Each row is a point on a landscape with many valleys, with its height.
From any point a ball rolls to the lowest of the 2 points nearest to it. It stops when none of these is lower. Distance is the straight distance between rows; heights are no part of it.
K_466: [117 108 127 169 114 141 162 136 161 117 113  85 108 132 152 118 155 109
 141 136 113 145 150]  h=642
K_748: [116 112 172 174 129 114 146  82 142 121 142 161 150 143 144 131 143 132
 120 124 122 153 128]  h=607
K_306: [165 147 128  77 116 161 152 127 131 134 101 126 183 156 125 159 122 124
 187  93  93 123 113]  h=609
K_609: [107 145  95 102 141 132  57 115  50 116 181 139 133 155 116 106 101 141
 156 117 134 166  83]  h=317
K_795: [123 142 108 115  83 132  90 127  77 125 145 110 144 157 123 126 131 137
 204 127 144 162 113]  h=501
K_471: [140 115  56  88 140 102  64 165  99 121 133  75  75  93 137  64 126 116
 157 160 181 123 105]  h=532
K_234: [166 126  93  64 154 135  67 140 100 148 110 163 102 115 119 120 119 140
 134 150 144  80 169]  h=398
K_889: [129 122 117  84  88 121 153 156 147 141  98 151 121 117 120 118 141 125
 146 161 148  96 174]  h=441
K_34: [116 104 108 126  88 114 158 180 148 100 118  85 104 111 117 129 139  94
 153 164 155 154 135]  h=826
K_941: [ 95 129 188 171 114 112 192  94 147 115 114 176 156 137 142 169 149 127
  64 106  91 133 111]  h=698
K_317: [ 89 125 114 156  91 122 136 131 137  72 145  78 137 134 126 113 147 120
 160 143 162 198 112]  h=635
K_579: [103  91 108 145 114  97 134 147 138 109 143 117 115 127 111  74 115 112
 159 148 172 189 147]  h=544
K_825: [106 127 170 155 166 148 173 159 208 109  89 102  97 121 144 121 139 120
 116  79  67 118 175]  h=594
K_898: [111 149 109 143 133 134 171 184 219  92  75  24  75 102 160  98 181 124
  96 115 123 111 142]  h=556
K_602: [ 94 142 162 125  88 117 130  91  96 174 171 171 158 154 115 191 110 161
  76 138 148 111 125]  h=846
K_341: [179 128  89 114 148 153 126 128 184 161  93  41 118  82 125  78 145 144
 135 140 157  77 164]  h=735
K_254: [155 125  95  78 157 146  46  95  55 133 150 153 145 161 116 167  84 145
 156  97 106 124 126]  h=623
K_3: [150 129  62  58 136 125  85 171 102 131 129 136  85 100 127  86 134 128
 130 165 177  97 158]  h=433
K_256: [128 131 133 138 128 134 180 152 166 121  90 130 133 129 132 171 122 104
 132 104  78 121 139]  h=363
K_327: [131 145 121 100 101 169 162 171 205 138  64 118 148 102 165 101 138 116
 111  91  93 131 151]  h=572
K_158: [135 128 142  85 162 136  27  80  74 137 161 207 115 163 125 174  95 152
 110 100 109  94 126]  h=565
K_277: [104 126 165 137  79 118 173 124 120 142 189 161 159 164 119 173 111 124
 113 100 129 148  80]  h=453
K_725: [142 130 108 117 134 141  93 113  53 122 152 143 136 166 133 128 132 139
 169 128 131 145 113]  h=421
K_257: [125 127 151 126 100 119 158 125 118 124 141 169 153 156 118 184 120 123
 122 137 109 129 119]  h=540
K_762: [141 116 145 166 146 114 131  98 125 131 127 160 117 124 147  98 132 111
 141 158 121 145 149]  h=574
K_514: [128 116 137 114 103 109 135 124 120 129 125 187 128 160 137 146 137 130
 152 153 126 129 144]  h=581
K_647: [149 118  98 120 112 161 124 142 163 157  85  60 137 112 167 102 146 132
 182 122 132 139 161]  h=708
K_302: [153 148 119  97 111 144 147 143 183 166  67 119 156  97 160  93 134 143
 151 101 110 100 180]  h=589
K_986: [131  97 138 150 135 135 168 161 204 120 102  94  95 124 149 104 152 100
 120 134 119 118 177]  h=622
K_75: [120 172 164 148 118 130 160 101 134 193 158 132 200 116 132 136 134 139
  61 104 148 146  80]  h=922
K_916: [119 150 119 132 115 162 157 164 154  96 100  71 144 134 141 157 124  91
 135 118 120 185 127]  h=554
K_498: [129 127  71 135 126  97  78 137 112  82 116  63 100  98 132  83 142 119
 154 168 197 142 118]  h=567
K_505: [119 121 110 148  99 103 145 129  84 108 132 107 121 118 103 166 153 149
 119 175 154 123 137]  h=783
K_22: [119 114 120 136 106 138 147 122 135 128 129 115 150 134 144 134 133 119
 173 129 123 161 123]  h=669
K_345: [108 133 163 169 108 126 156  82 122 179 161 152 181 130 129 158 123 157
  82 120 128 132 113]  h=887
K_956: [117 138 124 113 171 125  51  95  47 146 170 189 108 129 124 164 108 174
  89 140 124  90 122]  h=518
K_359: [101 143 134 165 170 170 169 164 199  89  84  87  80 127 149 130 155 110
  77  96  90 139 150]  h=575
K_205: [127 139 158 163 161  98  95  65  93 153 124 181 151 108 120 129 109 144
  92 152 110 108 144]  h=489
K_670: [121 130 121 134 128 111  99  81  72 132 166 166 140 127 121 148 101 149
  92 146 150 149 115]  h=694
K_475: [168  96  85 102 161 119  79 122 123 148 134  99 129  99 131 120  97 115
 149 126 144 125 166]  h=519
K_765: [153 127  78 118 129 137 127 141 150 157  92  79 135  96 146  95 133 130
 160 154 141  89 160]  h=723
K_131: [137 130 151  97 125 114  83  96  88 140 178 186 146 176 106 127  77 131
 158 107 139 140  78]  h=440
K_469: [104 133 127 154 101 104 149 107  82 130 159 146 150 125 102 150 127 153
  79 163 153 149 126]  h=738
K_334: [152 169 157 148 116 131 159  87  86 129 131 143 177 141 103 165 104 125
 113 143 127 142  72]  h=247
K_191: [135 123 175 127 125 129 139  98 164 150 116 169 163 138 145 155 119 108
 153 116  90  99 137]  h=703
K_409: [ 97 114 171 197 115 120 176 100 133 113 131 121 141 121 147 139 169 143
  89 122 105 153 114]  h=650
K_706: [145 106 103 125 156  92 100 122  65 103 139 156  69 114  91 106 160 135
 105 175 161 113 130]  h=468
K_535: [149 140  99 104 110 109 182 180 191 140  76  84 106  81 137 100 174 129
 111 146 127  68 139]  h=502
K_477: [137 129  86  67 109 131  89 152 100 133 122 163 108 119 146  77 125 127
 150 146 158 140 144]  h=469
K_862: [147 137 138  79 134 136 107 107 123 139  94 180 139 144 114 164 111 128
 141 142 118  64 184]  h=361
K_435: [117 154 188 155  73 108 172 133 131 170 176 142 178 146 120 150 112 134
 100  74 132 150  37]  h=275
K_792: [109 121 149 112 107 118 105 105  80 118 160 214 122 174 113 124 131 143
 155 143 152 143 124]  h=563
K_338: [114 141 122 114 136 171 162 193 213 112  73  94  85  98 168 105 153 118
  91  75  88 128 152]  h=551
K_41: [144 125 126 103 150 126  91 101  84 128 107 188 104 135 110 153 116 151
 128 159 147  84 163]  h=352
K_202: [148 182 173 147 133 130 125  63  83 136 122 170 171 142 107 152 120 143
 114 133 108 100  96]  h=381
K_673: [105 159 152 109  99 139  98 105  78 153 182 199 149 176  86 165 112 170
  73 128 159 113 115]  h=798
K_904: [ 82 122 140 177  94 124 169 135 129  98 145  59 138 135 124 145 146 135
 108 136 142 174  99]  h=624
K_474: [142 121 126 159 165 117 152  99 134 119 101 132 118 102 139  85 169 144
 137 166 119 127 159]  h=550
K_40: [140  99  93 160 157 135  98 103 133 134 139  72 125 105 123 133 103 127
 139 144 142 134 149]  h=496
K_883: [148 117 132 152 173 153 137 139 187 144  84  40 111  95 125  94 120 128
 135 142 139  94 189]  h=747
K_760: [136 184 192 171 147 150 177 115 157 131 107 126 160 146 122 168 141 119
 126  55  56 102  58]  h=444
K_157: [155 128 128 103 123 108 159 158 169 152  84 126 107  98 127 104 147 131
 130 164 127  56 166]  h=471
K_556: [118 142 147 133 154 168 184 155 199 109 101 135 123 137 150 170 131  96
 118  75  71 158 104]  h=320
K_923: [129 119 148 141 146 135 167 160 217 150  75 100 112 112 151 117 139 125
 129 106  87  81 183]  h=608
K_266: [139  91 148 187 172 141 141 112 170 127 109  70 113 105 146 105 112 132
 130 148 124 113 178]  h=757
K_298: [174 135 138  74 133 136  78  99 111 141 145 185 152 180 127 133  94 118
 188  95 134 121 109]  h=371
K_366: [110 114  97  79 159 148  49 141  63 109 196 152  97 174 111 128  94 144
 155 104 117 133 100]  h=197
K_972: [114 145 180 166 100 134 183 140 164 122 176 122 155 140 114 157 126 104
  91  59 117 168  37]  h=456
K_702: [113 189 172 105 105 120 122  96  78 159 181 189 175 169 103 135 124 169
  58 133 173 137  70]  h=724
K_529: [148 102 116  62 175 150  26 113  55 128 165 173 118 149 141 155  90 137
 122  89  89 112 126]  h=596
K_530: [150 121  89 125 109 157 109 139 144 135 118  90 159 140 155 106 123 119
 198 126 139 171 131]  h=692
K_101: [141 128 123 154 139 128 171 156 211 106 104  33  94  96 142  79 173 119
 121 152 157  98 133]  h=588
K_87: [111 150 140 180 125 178 161 131 139 103 119  80 158 134 117 168 121 117
 109 114  98 173 121]  h=511
K_287: [145 106 145 120 128 145 134 117 163 154 111 117 159 135 147 139 117 110
 175 109 106 126 165]  h=690
K_275: [118 148 203 156 135 117 164 108 173 120 108 167 159 141 149 170 128 104
 120  93  85 126 107]  h=722
K_489: [190 104  61  72 123 122 100 150 144 169 111 114  88  96 126  72 130 132
 138 149 175  76 150]  h=467
K_412: [142 178 185 173 170 155 187 137 174 105 128 130 135 155 124 160 130 106
  97  48  75 142  41]  h=356
K_396: [ 98 155 151 117 111 114  85  99  49 142 182 183 153 176  82 110  97 150
 113 106 144 150  56]  h=553
K_727: [165 106 117  95 150 121  98 128 138 157  85 152 115  98 132  98 122 122
 139 167 143  97 169]  h=426
K_610: [115 144 123 103 101 122 177 168 157 125  88 149 119 125 139 153 153 117
 133 131 106 109 153]  h=401
K_42: [ 79 142 134 192  91 130 178 104 121  95 143  93 175 114 125 164 144 140
  66 115 132 190  87]  h=533
K_962: [145 145 110  89  96 153 131 130 106 125 130 104 173 169 123 156 111 117
 199 117 129 146  91]  h=569
K_403: [ 92 129 131 102 140 131  54 119  42 131 197 191  91 135 124 140 110 151
  93 120 110 130 101]  h=454
K_166: [ 82  99 111 107 158 109  52 138  37 104 184 175  92 136 116 103 112 143
 104 120 131 153  89]  h=380
K_798: [111 156 149 129 112 111 110  84  70 155 173 180 181 144 106 136  87 138
 100 131 161 146  77]  h=641
K_952: [102 181 188 190 153 135 185 104 145 124 119 118 153 125 118 147 139 155
 104  79  59 104 108]  h=520
K_228: [162 121  81 110 134 111  83 149 137 143 115  81  83  89 137  66 146 115
 132 163 184  92 115]  h=500
K_448: [110 120 164 180 154  90 185 119 175 111  88 140 119 103 118 139 149 136
 114 143  78  86 174]  h=799
K_380: [148 170 132 129 127 153 165 122 104 124 111 116 169 150 126 181 131 127
 164 114  95 106 100]  h=645
K_755: [150 112 118 147 162  97 117 100  90 113 104 140  95  99 116 117 165 143
 117 169 134  95 155]  h=516
K_739: [118 133 108  91 109 108 100 143  89 113 157 190 116 152 123  86 129 121
 171 161 148 156 136]  h=510
K_715: [128 114 113 106 155  99  86 114  68 112 162 174  74 138  92 140 116 144
 106 174 163 102 155]  h=412
K_563: [122 142 176 165 141 146 189 146 168  82 117 131 141 160 141 143 130  90
 110  69  97 184  77]  h=245
K_689: [147  92  74  89 130 120  81 159 131 143 142  98 116 106 127  75  94 113
 154 127 163 153 147]  h=504
K_363: [120  90 155 191 149 123 162  99 167 118 129  94 118 119 111 124 129 128
  91 134 127 124 170]  h=770
K_320: [135  81  97 126 126 119 114 140 151 128 126 121 115 106 133  79 107  93
 157 157 168 151 156]  h=522
K_691: [169 144 146  54 111 139  94 116 133 149  99 190 150 170 126 157 104 121
 171 116 138  98 147]  h=316
K_58: [123 116 101 114  90 160 153 192 199 145 105  70  98 112 172  91 141 109
 141 107 130 148 152]  h=851
K_323: [149  84  91 155 154  93  86 121 114 132 141  93  87 102 112 122 123 123
 143 174 147 115 138]  h=466
K_585: [ 79  86 137 167  97 102 140 124 115 103 174 125 126 136 113 110 120 122
 151 143 158 186 106]  h=585
K_734: [121  82  79 114 171 111  49 155  60 113 177 116  73 104 132 100 114 126
 123 131 118 133 107]  h=358
K_599: [101 112 174 201 167 126 188 121 178 105 104  86 113  98 113 130 156 140
  94 118  91 117 150]  h=785
K_627: [125 138 104 121 113 130 176 200 204 110  82  77  88  80 152 121 174 109
 106 117 107 108 153]  h=529
K_847: [104 106  86  85 144 119  55 172  46 109 186 145  75 139 121  98 122 140
 151 115 121 137 121]  h=293
K_422: [117 173 148 172 106 138 166 112 118 124 133 106 181 126 118 158 137 136
 102 112 113 167  75]  h=415
K_893: [171 105 103  67 120 138 107 138 145 160  93 151 151 119 139 116 103 116
 138 127 152 123 180]  h=449
K_265: [127 106 110 131 107 100 154 153 132 116 128  88  97 115 103 144 155 113
 144 187 161 101 144]  h=810
K_59: [125 153 159 135 140 116 120  79 100 114 112 186 159 131 116 144 117 138
 129 153 102 109 140]  h=450
K_126: [125  84  81 135 149  90  83 126  86 127 191 115  86 101 120 112 123 129
 117 152 160 131 101]  h=416
K_657: [ 99 117 103 126  90 146 149 191 193 101 115  56 113 115 153 103 141  93
 146 134 150 182 137]  h=840

Where does a ball stop that starts at each point below?
K_529 -> K_366
K_657 -> K_691
K_475 -> K_366
K_254 -> K_366
K_275 -> K_41
K_535 -> K_563
K_602 -> K_691

Call two points neighbours if one is among the 2 nearest of the other. Go from one point of each pair to the other, from neighbour to neighbour, staying as low as possible. Name the highest point that can't be avoided.
K_435 and K_563 -> K_972
K_334 and K_366 -> K_317
K_41 and K_691 -> K_862
K_366 and K_689 -> K_475
